The views of a scene show one set of named points, each view turned or mirrored, and shifted as a whole, with a little noise and some points left out.
In the rows, 128 means zero.

Scene 1
View 1
nak: [ 96 149 144 106 138 116 128  86 144 114 146 115 104  77 130 120 169  75
 111 162 142 132 140 112 153 146 111 123 145 107 122]
sem: [114  94 176 185 178 104  92 164 149  72 119 119 114 111 109 134 122 142
 184 125 228 176 112 142 134 152 140 124 107 153 133]
sira: [ 98 140 142 126 128 140 142 108 167 116 133 134  95  83 136  94 157 103
 142 158 131 135 150 121 149 134 142 133 127 104 130]
tep: [132 123 152 147 145 115 158 111 206 117  97 119 109 111 101  92 111 152
 126 137 183 145 168 143 135 141 129 111 135 130 139]
kapo: [110 151 157 112 141 144 164  64 172 162 133 104 113 103 126  63 153 132
  73 157 162 163 183 126 158 191 112 164 150 107 176]
gazup: [ 85 132 140 158 115 146 142 126 171 111 115 142  82  99 132  80 152 127
 159 138 122 136 165 126 141 118 163 144 126  93 127]
doti: [ 95 141 127 120 121 123 131 120 166  90 132 145  88  68 134 124 159  75
 166 161 112 108 131 116 143  97 143  99 125 103  95]
tis: [ 84 136 147 142 135 128 125 110 140 109 133 124  97 102 131 101 164 102
 138 142 142 142 149 124 147 142 142 147 134 103 128]
latil: [ 71 146 147 131  83 148 129  93 173 128 129 126  71  38 132 101 170 116
 117 159 100 142 173  85 152 111 123 123 147  61 129]
Dadus: [111 108 153 163 177  96 102 159 139  63 127 131 113 116 118 141 136 101
 195 135 197 142 101 147 133 133 149 115 106 153 107]
pob: [ 83 120 145 178 140  85 109 134 133  72 105 120  93 131 105 133 148 101
 152 111 158 124 143 137 128 112 144 126 142 109  93]
Nibaz: [134 147 130  89 144 104 157  91 193 105 127 128 111  74 119 127 135  77
 128 174 148 107 134 127 146 121 113  75 135 132 107]
Kebo: [125 116 144 154 170  53 114 132 155  56 100 113 117 128  88 165 120  89
 152 124 198 113 116 151 125 113 120  76 137 149  80]
lifu: [105 110 148 174 146 109 116 157 167  70 108 138  96 107 114 125 128 124
 191 129 169 134 128 140 129 108 158 109 112 128 105]
Guz: [106 144 139 117 136 110 139  94 163 107 127 120 103  91 120 117 152  88
 121 154 144 123 146 123 145 132 120 114 142 113 114]
vofu: [119 133 156 128 131 106 136  92 190 116 113 107 104  70 102 124 130 123
 102 151 171 144 157 114 142 134  98  92 149 113 129]
View 2
tis: [158 149 134 137 120 206 120 160 139 105 111 126 100  77 120 115 130 157
 143 121 141 107 109 121 145 129 127 135 114  91 132]
vofu: [130 147 148 143 142 167 112 164 106 107 125  72 133  63 130 167 121 116
 170 148 149  93  93 139 117 114 126 119 139  93 130]
nak: [123 136 155 134 132 195 110 144 138 110 124  99 112  76 132 138 132 163
 141 144 164 117  92 136 151 111 124 142 100  95 102]
Kebo: [199 148 194 196 109 158 133 175 153 169 107 112 146  45 148 182 132 110
 172 167 193  63 131 134 181 146 144  96 133  70 158]
kapo: [133 121 108 102 163 187 119 138 111 100 142  62 126  82 137 104 116 183
 168 134  85 130  91 120  71 130  89 136 115 111 124]
Nibaz: [137 124 157 143 162 154 104 136 127 119  99  79 115  67 153 180 124 125
 165 156 194 105 118 151 168 116 133 143 126 122 114]
tep: [179 142 122 143 155 156 125 169 101 117 111  79 130  61 138 150 113 109
 192 134 121  84 124 129 104 141 117 111 158 107 168]
Dadus: [236 157 158 190 119 182 157 195 144 144 126 142 124  60 141 123 132 117
 163 131 186  80 128 151 195 138 143 125 116  73 169]
sira: [149 144 123 127 142 194 111 153 125  92 101 118  90  79 125 126 125 144
 148 117 151 112 113 132 150 121 129 149 120 111 127]
sem: [247 167 143 192 121 181 173 219 122 136 155 128 140  56 133 107 125 105
 176 126 154  75 113 155 158 136 133 114 126  58 189]
latil: [ 78 166 122 111 121 214  83 155 108  54  95 116  77  82  90 147 128 133
 127 110 147 111  85 122 128  94 140 144 129 101 102]
View 3
vofu: [126 119 125 150 117  90 147 105 111  95 118 148 114  95 156 128 167 112
 132 113 121 153 136 165 126 162  90 159 130 140 135]
sira: [113 122 103 135 154 134 128  81 137 136 129 166 117 121 149 125 135  92
 131 124 126 125 105 167 123 170 109 169  94 113 125]
Guz: [116 127 129 142 136 107 142  75 120 121 142 154 115 113 139 133 150  99
 141 121 144 135 120 176 112 177 102 173 114 122 119]
tis: [112  92 107 135 156 122 130  77 140 120 144 149 110 137 145 126 138  99
 126 119 135 119 107 162 107 166 130 163  90 112 117]
Nibaz: [116 173 145 141 116 105 153  83 115 134 139 167 120  96 145 138 148  80
 146 112 147 141 131 197 128 183  73 184 144 125 125]
tep: [122 104 107 150  87 105 162 139 131 109 139 137 110 141 166 139 138 112
 110 106  89 154 117 155 134 172  79 160 122 133 134]
gazup: [102 102  84 131 152 148 134  89 152 140 133 162 110 154 175 128 143  96
 125 150 100 134  99 155 114 180 112 162  78 101 121]
doti: [ 97 157 121 120 162 133 136  56 145 147 135 176 112 122 175 129 162  65
 147 147 143 129 128 196 108 185 108 175 117  97 109]
pob: [ 97  83 128 128 131  97 160  76 152 102 174 125  93 175 184 140 171  86
 126 136 136 134 137 179  78 183 139 157 118  99  89]
sem: [111  74 116 115 118  94 150 143 179  80 161 117  84 170 201 127 135  60
  74  56 114 113 153 184 112 137 153 137 156 106 114]
lifu: [ 94 111 112 114 126 119 156 111 174 118 159 141  91 175 211 135 154  58
 106 117 110 130 143 191 103 173 125 154 138  93 104]
kapo: [145  79  98 168 126 113 125 108 100 111 122 147 131  98  87 125 105 148
 123  90 117 130  75 123 142 156  94 166  67 151 153]
View 4
Guz: [133 144 125  78 140 157 121 125 100 154 142 116 178 127 147 114 111 162
 103 121 100  98 136 119 153 120 109  95 148 122 126]
sem: [131  91  99 120 218  76  84 137 107 110 166 141 104 168 137  81 129 139
 101 130 111 111 133 160 199 174 118  49 187 102 126]
lifu: [156 135 111 115 192  90  99 144 111 121 143 130 111 160 158  88 115 182
 101 147  84 131 120 134 173 147 119  99 185  94 138]
pob: [163 142  99 102 163 103 101 142 102 142 148 118 123 142 128  79 112 175
  86 136  64 119 139  93 185 165 100  99 143  96 123]
nak: [132 134 118  58 141 168 118 114 101 155 152 107 200 108 137 107 106 154
 101 114 108  97 128 125 150 120 119  84 133 135 122]
Nibaz: [117 163 119  81 135 154 140 136  97 150 136 113 191 150 176 144 107 163
 102 100 119 102 130 135 141  91 108 103 178 111 129]
doti: [162 165 115  69 151 138 118 132 112 141 134 104 175 123 167 102  97 198
 102 137  90 136  98 124 135 109 133 126 160 113 138]
gazup: [159 131 162  94 169 156  97 121 113 141 127 139 139 118 147  75 116 188
 127 184  68 107 123 122 151 130 125 115 153 129 147]
Dadus: [142 125  74 101 203  70  91 146 104 110 148 124 129 157 139  78 116 151
  89 120 103 125 120 147 190 154 126  80 195  89 127]
tep: [113 119 167 130 164 153 118 131 100 146 140 154 124 170 160 123 132 152
 125 146  96  75 163 136 170 128  89  77 177 116 135]
kapo: [ 98  93 186  82 147 217 110  95  95 164 140 152 187 106 119 102 135 120
 138 149 106  38 168 136 161 122 102  58 136 162 128]
latil: [164 132 175  69 135 198 116 100 123 165 163 112 169 101 164 109 100 209
 125 163  86 120 109 118 119 122 126  99  97 156 136]
Kebo: [132 156  68 116 160  76 122 160  93 136 155 112 128 186 153 123 113 155
  69  87  98 119 149 112 192 151  86  87 181  73 115]

Which points are out of place in each view (at most two, in the order of its rows)? Write none if all are in place.
view 1 => none
view 2 => tep, latil
view 3 => none
view 4 => sem

Scene 2
View 1
Suvub: [ 88 127 122 156 157 197 188 108 151  83 155 100  94 119 179 151 124 121
 124 108 101 127 159 121 123 172 173 109 119 135 140]
fir: [105 132 184 135 209 121 121  56  89 115 100 138  91 137 107 160 102 123
 191 116  57 126 131 156  77 168 133 150 164 171 117]
Taru: [ 77 140 147 150 188 153 168 108 113  83 134 111  84 106 128 137 104 109
 136 111  88 127 133 141 104 140 119 140 149 129 122]
Lud: [109 126 167 178 181 157 151 105 117  62 146  95 116 111 113 148  86 112
 133 167  93 103 138 123 137 128  73 131 116 123 161]
fub: [153 127 160 185 183 199 153 126  70  57 139 107 122 138 132 128 127 111
  84 110 109 104 150 159 180 119 138  84 148 100 182]
kagi: [ 88 140 175 149 188 170 165  58 145  69 162 103 100 103 111 154  73 130
 164 160  78 107 132 125  77 153 137 122 135 134 113]
zes: [ 66 138 131 165 191 128 156 195  79  88 103 100  66  95 103 112 107  97
  94 102 118 125 144 158 163  85  22 185 153 108 171]
tinus: [156 132 209 179 215 144 103 102  48  72 110 118 119 137  59 135  84 122
 131 154  89  87 138 174 158  98  67 130 164 121 182]
Rok: [ 55 141 114 159 148 224 203 146 199  71 183  69  71  91 143 142  77 155
 113 150 135 103 189 119 139 142 132 132 108 117 166]
dudez: [140 101 124 202 144 197 152 159 128  75 143  85 125 146 173 157 124 121
  94 146 128 102 188 117 219 147  93 111  82 125 230]
pum: [108 105 159 171 175 118 119  93 128 108 110 109 113 138 133 180  94 117
 182 171  78 114 154 112 132 169  57 167  94 175 173]
Noti: [109 106 108 198 140 190 187 162 135  59 154  80 119 118 190 144 132  92
  82 130 123 122 161  99 193 141  92 111  81 108 193]
Diz: [150  98 142 194 138 215 166  76 161  60 176  88 151 148 194 180 119 122
 131 169  98 104 168  91 164 191 164  69  67 138 186]
zin: [124 111 121 173 171 155 145 165  69 107  93 119  96 150 170 137 159  99
 101  72 106 135 165 155 189 145 112 133 140 136 189]
ziko: [152  94 149 184 157 173 128  91 124  97 127 108 133 165 174 181 126 124
 150 147  91 113 174 116 171 188 133 109  90 163 197]
vovit: [ 97 149 156 136 204 164 145 122  80 107 106 126  66 127 104 127 113 135
 130  77  97 118 155 186 120 128 145 143 192 135 140]
Ziv: [110 129 162 172 187 156 139 135  99  81 123 102  97 119 102 139  93 122
 124 143 105 103 154 148 157 116  71 147 136 125 179]
godul: [105 143 177 165 182 205 173  76 150  45 183  89 109 101 100 146  64 141
 135 175  99  90 144 130 108 133 138 100 131 111 139]
View 2
Diz: [ 34  95 125 119  64 129 156  66 131  95  59 150  73  83 136 145 174 124
 167 160 141  65 120 104 171 169 159 154 172 157 127]
Ziv: [121 153 102 153 122 147 168 115 135 162 112 110 117 116 127 178 145 158
 100 126 122 151  52 121 110 141 155 169 120  85 116]
Lud: [ 91 139  88 163 120 126 179  97 109 150 103 113 122 103 115 163 140 158
 113 133 126 127  66 109 106 164 166 170 123 112 102]
zin: [134 119 156 106 112 154 143 117 177 159  91 149  81 127 129 180 159 183
 124 112 105 181  99 145 142 120 138 104 143  56 148]
ziko: [103 109 137 111  75 119 160  51 139 121  73 160  87 117 141 143 177 151
 130 144 137  97 105 128 146 128 156 164 178 127 148]
Suvub: [ 52 114 104  80 115 142 140 129 138 103  70 110  86  82 111 148 175 180
 137 169 120 114 138  95 121 156 127 127 139  97 120]
pum: [133 127  96 146 106  89 188  48 114 165  91 145 125 127 124 132 164 196
  90 147 105 104  80 119  79 136 155 203 160 114 136]
fub: [ 95 139 136 125 115 169 147 130 141 117 106 114  89 107 124 189 141 126
 138 106 169 169  84 135 169 139 168 103 119  90 117]
godul: [ 48 153  64 131 124 144 165 125  93  98 101  72 122  76 113 157 147 131
 120 160 169 101  81  86 114 168 162 178 112 128  87]
zes: [136 154 102 171 150 158 164 158 160 213 119 110 119 121 114 201 137 198
  95 112  63 201  40 123  89 153 136 140  93  38 113]
tinus: [160 174 108 166 131 137 183  90 103 147 137 104 138 135 126 178 120 131
  82  88 186 173  33 148 121 116 194 170 113  98 116]
Noti: [ 51  99 131 159  86 156 152 119 173 166  72 152  72  90 130 186 161 153
 169 139  65 124  86 106 160 188 137 124 139 103 120]
kagi: [ 70 146  59 111 140 112 171 107  78  98  96  79 132  85  96 130 150 177
 101 162 163 106 110  91  78 157 159 173 122 118  96]
dudez: [ 82 111 145 155  67 167 150  99 182 162  77 158  70 108 157 192 172 124
 154 138  89 112  59 121 177 159 142 158 156 113 139]
View 3
tinus: [ 99  63 141 154  87 112 172  92  94 107 164 125 119 168 119 200 160  64
 121  61 153 131 110 104 128 117 180 130  91  86  64]
Taru: [133  86 142 145 172 112 155 124 205 146 156 169 121 135 165 155 134  90
 138 131 122 135 118  90 166 116 162 145 127 105 102]
Rok: [127 100  81 168 172 114 204 139 174 183 114 182  88 149 180 113  86 110
 142 238  71 119 168 100 109 101 179 163 113 123 134]
fir: [139  94 188 121 160  96 116 102 205 148 149 141 108 167 151 181 192  72
 144  87 146 182 116  54 183 103 110 133 125  71  82]
Diz: [113 132 110 180 183 149 166 115 132 157  51 118 151 158 138  95 151 150
 101 181  20 153 142 138 124  88 133 102  79  43 144]
Lud: [114  84 142 160 143 157 164 110 132 117 139 152 116 156 138 152 135 101
 131 137 108 122 138 113 133 114 159 151 107 105  94]
fub: [104  87  84 176 134  85 198 119 134 143 130 130 162 129 141 153 128 100
  96  97  96 123  89 136 136 114 210 101  86  67 111]
Suvub: [136 114 110 160 197  98 167 134 211 179 108 161 136 131 171 120 130 122
 122 175  68 147 121 104 154 103 157 126 114  77 137]
pum: [136 111 172 140 143 160 104 112 125 130 120 164  91 175 120 180 182 117
 124 161 109 145 119  96 127 130  93 169 115  80  89]
zes: [133  68 109 148 121 110 163 142 143 126 200 217 105 116 139 209 108  93
 117 140 157  77  66 115 124 168 203 188 136 139  78]
Noti: [122 114  78 181 168 144 172 145 131 145 107 181 149 115 139 133 110 158
  90 194  54  93  90 162 112 140 182 144 103  89 133]
zin: [136 111  89 155 145  65 146 143 149 167 136 181 147 112 129 194 151 125
  78 129 105 120  28 126 134 157 175 132 114  62 113]
kagi: [121  86 166 147 176 142 164 103 199 139 132 136 110 167 170 122 141  81
 161 133 107 159 179  77 167  78 138 134 114 101 101]
vovit: [133  80 118 137 141  39 168 123 201 174 167 162 114 139 163 188 144  66
 128 101 148 150  89  71 161 117 181 131 122  88  93]
godul: [105  76 130 166 158 139 202 102 165 138 124 124 113 169 169 108 117  79
 154 144  92 144 193  96 141  71 172 127  96 106 108]
ziko: [126 132 123 160 153 119 134 116 121 161  76 134 131 162 122 151 182 138
  93 157  62 159 100 120 121 113 117 117  89  36 122]
View 4
pum: [145 101 131  93 147 146 177 116 105 133 125 198 147 112 159 119 185 105
  90 116 135 140 114 166  71 143  76 115 104 114  99]
Lud: [153 150 114 107 153 103 145  98 114 108 148 161 113  88 105 113 172 105
  94 136 152 138  92 154  95 105 105 129 125 123 131]
kagi: [146 141 128 123 162  82 112  91  74  91 132 184 127 155 127  79 129 110
  85 124 160 106  73 131  56  88 123 140 115 149 139]
Diz: [168 138  87 165 126 115 113  99  94 133 224 131 105 151 178 148 168  56
 131  89 104 137  75  65 114 161 101 142 130 106 162]
tinus: [182 161 162  79 129  98 152  68 151  91  97 158  66  56 112 114 209 141
 110 138 168 203 112 168  72  75 103 118 149 152 100]
Suvub: [140 126  74 111 174 132 103 111  62 137 171 133 116 182 110 112 135  91
  90 101 133 157  53  86  97 120 118 116 123 146 179]
dudez: [168 128  65 106 136 150 148 125 126 160 195  96  83  91 128 160 207  63
 120 111 125 194  91 118 159 147 101 120 132  98 166]
ziko: [168 111 112 120 126 149 140 102 106 145 169 147 105 143 182 147 190  86
 122  86 110 180  94  95  91 158  85 118 127 123 131]
fir: [147 114 165  79 161 129 133  77  81 103  79 209 127 168 141  85 148 154
  80 105 150 172  87 132   8  97  94 103 121 183 100]
zes: [129 135  76  26 196 152 173 127 119 140 104 133 108  55  10 106 186 131
  57 160 176 203  90 201 124  78 106  88 125 137 144]
Ziv: [156 136 111  76 156 121 151 107 120 120 122 143  94  85  98 114 188 112
  92 135 162 181  97 165 105  93 109 116 128 134 135]
Rok: [142 115  48 107 175 106 115 155  65 140 163 106 110 151 106  97 142  53
  84 130 174 116  68 143 157  92 154 143 101 110 207]
vovit: [152 124 123  50 173 133 116  94  87 119  80 139  80 153  88  91 157 146
  80 116 172 222  72 132  64  65 125  96 135 191 150]
Taru: [135 137 105  85 183 121 124  98  80 114 125 163 122 141  79  92 140 127
  73 125 153 160  69 133  69  91 111 109 124 160 145]
fub: [174 171 103  98 144 116 113  74 127 115 162 104  53  99  87 136 185 116
 117 117 137 222  72  96 107  95 113 114 162 154 159]
zin: [149 121  83  54 167 185 144 102 111 160 141 115  86 119  79 145 192 124
  93 103 122 253  76 108 103 127  85  78 145 153 148]
Noti: [142 143  42 111 165 148 141 122 108 154 214 106 109  95  75 151 178  72
  99 121 117 169  70 110 154 146  96 114 132 100 174]

Which points are out of place in each view (at most two, in the order of its rows)? Write none if all are in place.
view 1 => none
view 2 => fub
view 3 => none
view 4 => zes

Scene 3
View 1
Rek: [ 96 127  64 126 122  74 131 161 122 128 181 132 117 124 119 133 129  99
 189 100 181 142 115 126 205 100 105  70 186 146 151]
zado: [ 86 116  93 138 157  95 123 142 139 123 163 125 142 124 131 135 151 124
 164 115 164 126 125 128 179 137 107  84 167 153 132]
Viz: [119  95  87 131 179 124  73 131 132 113 132  83 140 169 118 120 173 150
 166 113 174 177 130 140 173  92 105 116 163 125 136]
peb: [129  95 142 124 171 130  88 111 160 138 108 107 143 138 118 137 159 156
 142 126 157 157 144 145 133 107 116 139 145 137  87]
dite: [138 145 152 141 230 103 103 190 171 135  89  99 121 133 112 151 120 159
 134 120 144 126 114  65 156 116  99  90 108 164 104]
peti: [106 111 129 151 183 114 102 111 129 128 136 111 160 128 111 144 164 146
 155 126 149 122 125 144 153 127 112 114 144 147 123]
daf: [133 133 121 120 151  78 133 183 153 148 132 118 105 113 119 154  97 121
 171 108 164 150 124  90 186  99  90  81 148 155 116]
bof: [132  98  99 122 212 126  71 177 172 111 102  64 121 179 140 118 158 168
 150 114 172 192 137  93 175 104  91 105 146 134 115]
radad: [126 150 111 121 218 115  75 192 182 121  89 114 105 160 107 119 147 150
 122 113 164 139 107  72 146  93 128  98 131 150  97]
Kigu: [ 93 119 122 130 172 120  98 117 163 127 127 140 146 130 117 127 172 139
 128 125 157 116 128 140 128 129 139 121 152 150  89]
Kibaf: [ 94  77 137 139 111 106 139  64 123 148 170 132 174  92 130 157 156 126
 174 128 152 130 155 195 153 146 106 128 172 144 108]
toso: [140 113 136 112 187  98 118 197 193 141 101  91 106 131 148 147 106 152
 148 114 162 172 144  71 174 121  79  89 134 156  88]
teluk: [125 125 133 142 178  78 140 181 145 142 137 101 125 109 130 164 102 134
 173 114 153 137 127  86 195 129  74  71 136 163 129]
nar: [105 133 124 139 182  97 117 155 154 132 131 127 134 121 117 143 138 134
 147 119 154 116 119 108 160 127 113  91 142 159 112]
lifel: [120  92 138 141 155 103 126 118 133 142 143 101 152 113 129 159 134 141
 174 122 153 149 144 142 172 130  85 109 150 146 119]
nuv: [119 137 155 162 197 109 105 114 120 139 123 122 158 116  84 158 151 144
 150 127 136  94 108 132 143 115 121 113 123 156 123]
View 2
toso: [125 158 130 148 125 142 136 165 127 165 177 145 132 135 180  74 132 110
 102  85  86  73 122  82 153 163  47 105 149 102 119]
zado: [100 143  96 142 160 148 115 123 121 171 143 153 104  93 141 133 153 137
  99  99  80 132 127 137 124 168 130 116 193 107 112]
Rek: [100 132  99 163 136 135 121 112 116 164 164 181  77 116 132 148 161 148
  81  70  89 121 153 145 161 173 164  94 215  87 104]
lifel: [ 87 144  83 111 153 151 137 161 113 145 134 153  91 108 164 118 155  97
 111  93  81 140 116 115 138 139 116 127 161 123 147]
peb: [ 96 129  81 134 138 132 135 179 105 175 122 132 109 129 148 100 135  99
 119 146  78  93  84 110  99 134 118 132 128 133 143]
dite: [122 131 131 155 126 141  92 176 120 150 143 110 184 129 153 108 144 100
 113 105  90  81 116 106 145 175  24 110 144 104 125]
Kibaf: [ 66 143  54  93 172 146 158 151 113 163 114 158  60  71 135 127 173 128
 100 119  91 164 121 124 107 114 169 164 160 137 153]
teluk: [108 147 122 134 138 151 117 150 126 136 160 149 131 111 164 120 162 113
  97  61  93 122 148 110 175 168  66 108 179  97 126]
radad: [129 120 128 188 116 126  90 160 114 181 147 117 170 147 139 107 125 117
 111 133  83  50 100 117 119 184  64  96 149 100 105]
Viz: [104 127  83 155 142 141 111 146  96 170 136 155  88 152 164 125 113  84
 127 121  55 102  78 141 113 168 152  84 170 119 123]
nuv: [ 87 109  89 130 147 140  93 174 107 141  98 111 154 103 118 153 171 104
 116 129  96 130 115 138 124 152  93 138 151 123 147]
peti: [ 90 127  83 130 158 146 108 156 109 157 113 131 120 103 139 135 151 104
 119 127  78 131 101 136 109 153 119 127 161 126 138]
Kigu: [ 98 130  88 144 154 133 117 152 117 191 118 121 130  93 121 116 149 138
 107 156  87 103 100 125  81 149 115 145 147 126 123]
bof: [127 145 111 164 135 146 110 153 108 175 161 146 120 163 190  90  95  78
 131 113  50  74  72 115 119 181  91  73 157 112 111]
daf: [109 137 119 154 118 132 130 154 121 151 167 158 116 129 147 116 163 129
  86  71 102  93 153 106 176 161  89 106 175  91 123]
View 3
nar: [117 167 141 141 104 140 150 150 117 158 165 162 165 191  88  92 132 112
 156 130 125  99 157 151 112 139 158 127 119 172 114]
zado: [158 146 150 139 116 140 158 155  95 165 177 178 176 205 114  94 116 109
 155 133 121 128 137 140 124 135 158 133 125 156 120]
Kigu: [118 171 155 133  93 134 157 175 122 134 156 145 163 220  93  68 133 130
 115 129  92 103 156 105 108 134 149 158 110 158 103]
radad: [ 91 198 132 127 101 140 153 152  84 125 128 101 138 159  70  65 156  96
 151 149 121  80 202 171  95 134 136 121 140 169 121]
peb: [125 192 158 111  94 122 154 171 137 105 170 130 184 178 105  81 172 134
 123 118  95 122 148 106  99 136 115 147 109 167 122]
teluk: [124 167 134 148 111 143 139 132 123 173 190 178 183 159 100 124 152  98
 196 125 158 105 146 184 118 145 153  99 130 177 127]
toso: [101 198 135 149  91 139 138 148 113 139 186 129 180 148 106 107 204  92
 191 131 149  91 168 174 110 146 122 110 155 155 122]
daf: [114 161 122 138 129 134 156 137 107 156 208 168 195 165  92 112 148  90
 193 118 133  96 164 190 109 154 139 118 141 176 141]
bof: [154 203 154 111  98 135 150 154  75 111 137  99 156 131 119  83 188  96
 159 150 135 138 163 154 107 123 109 105 147 152 134]
dite: [ 80 205 135 143  85 144 131 139 131 148 139 129 147 145  70  95 173 108
 171 136 152  77 179 177  99 138 148 100 121 184 111]
lifel: [151 167 156 125 107 129 149 152 142 146 195 179 199 177 118 114 153 126
 156 112 124 137 119 128 117 140 137 127 107 174 126]
peti: [145 171 160 119 101 132 150 157 135 141 154 164 169 187 100  90 127 134
 127 125 113 131 133 118 109 130 150 131  93 180 116]
Rek: [172 120 129 124 161 135 179 140  64 168 207 193 193 194 108 102  87  85
 178 128 112 134 146 178 120 145 152 130 140 167 153]
nuv: [111 176 151 118 102 133 145 146 163 147 146 170 160 181  69  92 116 143
 126 117 117 106 144 130  99 135 165 126  73 205 114]
View 4
peti: [116 117 136 107  87  74 192 147 128 123 141 144 165 152 117 165 193 135
 131  94 120 123 104  79 129 109 140 132 103 152 117]
lifel: [120 119 148  67  77  71 196 145 113 132 133 118 139 126 121 143 181 145
 145  99 103 132  98  71 127 124 155 129  95 140 142]
Viz: [142  88 170 107  77  85 161 134 165 130 110 134 151 154  66 166 179 162
 133  90 129 130 129 103 108 148 169 120 108 155 103]
bof: [126  56 186 136  75  77 154 175 162 162 141 126 118 159  70 146 169 168
 144 107 103 124 165 109  83 159 154 107 130 148 115]
zado: [109 115 131  83 111  76 209 113 113 123 123 151 139 153  87 139 176 155
 119 112  89 121  96  98 138 137 136 118 122 162 134]
Rek: [113 125 146  63 109  84 190  68  93 102  96 139 120 141  59 129 159 191
 119 100  69 135  80 131 146 158 145 123 129 158 135]
Kibaf: [121 141 105  31  91  74 223 127 134 104 104 117 173 121 132 156 170 130
 134 111 140 127  61  37 155  98 166 126  80 146 148]
toso: [ 89  70 170 120  77  67 168 185 109 157 164 100  86 140 114 115 147 180
 157 123  63 126 141 103  97 141 128 110 141 131 152]
nuv: [102 131 133 129  82  72 183 148  97 113 165 148 168 154 138 171 200 136
 133  81 108 127  95  90 135  88 118 148 106 147 110]
radad: [ 85  68 156 186  90  77 145 171 130 130 168 136 124 180  97 152 151 183
 134 107  90 119 145 132 104 120 105 119 160 149 107]
Kigu: [ 94 102 106 128 104  77 193 158 150 109 140 139 166 168 121 164 156 146
 125 120 132 112 102  75 137  90 122 117 128 156 122]
nar: [ 91 107 135 120 100  73 190 144 101 124 154 141 134 157 114 143 173 158
 130 107  85 121 106 101 130 116 116 126 131 151 130]

Which points are out of place in each view (at most two, in the order of its rows)? Write none if all are in place.
view 1 => Kigu
view 2 => lifel
view 3 => zado, toso
view 4 => nuv
